Points, in no order, along strands that fork, close into loops and pass close to each other.
Two points are linked if the straight distance between their rows is under 44.5. Some points are linked to none.
<473>: [ 22 -29 -31   7  -9 -28  33 -50]
<406>: [ 38 -37  -4  11 -13 -41  -8 -22]
<394>: [-30  28  17  35  62  11 -14  46]
<462>: [-14 -27  -3  27  12 -11 -32 -28]
<125>: [-47  39  -6  -2  40  15  10  -2]
<307>: [ 14 -29 -35  -5 -25  -5  26 -50]
<352>: [  6   4  18 -14 -22  38 -13  54]
<590>: [ 47   2  26 -12 -19 -34   0  28]
<440>: [-42  26   2  24  71  28 -20  41]
<323>: [ 60 -35  -7   0 -12 -55   6 -16]
<341>: [-21  44   1 -14   0  14  40   2]
<364>: [  2   3  -7 -30 -43  30  16  -3]
<5>: [-40  32   1  19  42  -5   9 -10]
<13>: [ 22  -5  10 -22 -41   9   6  12]
<87>: [-12 -10 -42   5   3 -10  37 -69]
<172>: [ 19  19  -6 -28 -39   4  51  -9]
<607>: [ 15 -35 -13  -9 -42  10 -12 -21]
<175>: [-48  23  -9   5  61  37 -20  26]
<585>: [  1  -4  19  25  12 -23 -18  10]
<53>: [ 26 -40   5   8 -22 -18 -28 -10]
<171>: [  8  18 -17 -22 -29   7  54 -25]
<127>: [ 31  17  33   0  -5 -31   7  33]
<146>: [-45  37 -18 -21  21  26  20 -15]
<414>: [ 12 -18  17  17  -3 -16 -24   9]
<41>: [-12  -1 -10 -24 -30  37   2  -4]
<25>: [ -8 -38  -1   7 -19  21 -49   1]
<560>: [-19  27  17  30  37 -29  10   0]
<434>: [ -7   4 -24 -18 -23  14  30 -34]
<502>: [ 19   2   7   1 -13 -21  17  -8]
<100>: [-56  15 -20 -11  73  50 -34  19]
<587>: [ 25 -27  27   4 -18   0 -44  39]
<169>: [ 35   2   0 -29 -47  -1  36  -1]
<248>: [ 28 -36 -25 -10 -38  -4  15 -35]
<454>: [ 52 -16  22   0 -12 -47 -20  19]
<416>: [ 29  27  30   5   3 -40  25  23]
<439>: [ -1  25  34  32  32 -35   5  23]
<196>: [ 61 -11   7  -7 -11 -59   9   1]
<126>: [-32  -6 -24 -29 -15  48 -13 -15]
<232>: [-41 -19 -38 -30  -5  43 -25 -44]
<455>: [-15  29  28  33  52   6  -9  59]
<516>: [-4 25 25 19 33 26 -9 74]
<537>: [ 43 -25  27   1 -19 -29 -37  28]
<578>: [-26   0 -43  -9   3   7  26 -63]
<140>: [ 10 -33  -6  26   2 -32 -13 -34]
<421>: [-38 -15 -36 -14   3  28 -19 -47]
<638>: [ -3 -32  -8  -7 -32  26 -29 -11]
<203>: [ 21  17  26  22  17 -53  14   4]
<521>: [  3   8  35  32  30 -21 -21  39]
<536>: [-23  -7 -37 -15 -11  21  12 -52]
<555>: [  0 -29  14   6 -11  23 -47  32]
<436>: [-33  45 -14 -28   3  28  41 -11]
<443>: [-5 15 19 -1  4 33 -9 57]
<425>: [-11  24   8   1   3   3  19   2]
<254>: [-17   8   9  10   9   5  -8  10]

A fork is a point with three links, a tip a point with one. Leave the first point through the second and follow the links. Name the first fork or tip that comes.
<364> / <41> | <536>
<146> / <436> | <585>
<394> / <440> | <100>
<125> / <5> | <439>
<406> / <323> | <454>
<25> / <638> | <473>

A piece is two or more points that can be reached from each other along the links. Count, over all rows, the pieces, the separate loops (a circle has one, a figure eight two, a Y none), the forks (points with three links) and the tips (points with one).
pieces | 3
loops | 3
forks | 5
tips | 5

Name the points in between on the shortest way along the links from the first point to the second, in order.
<416> / <560> | <203>, <439>
<175> / <352> | <440>, <394>, <455>, <516>, <443>
<638> / <196> | <25>, <555>, <587>, <537>, <454>
<126> / <169> | <41>, <364>, <13>
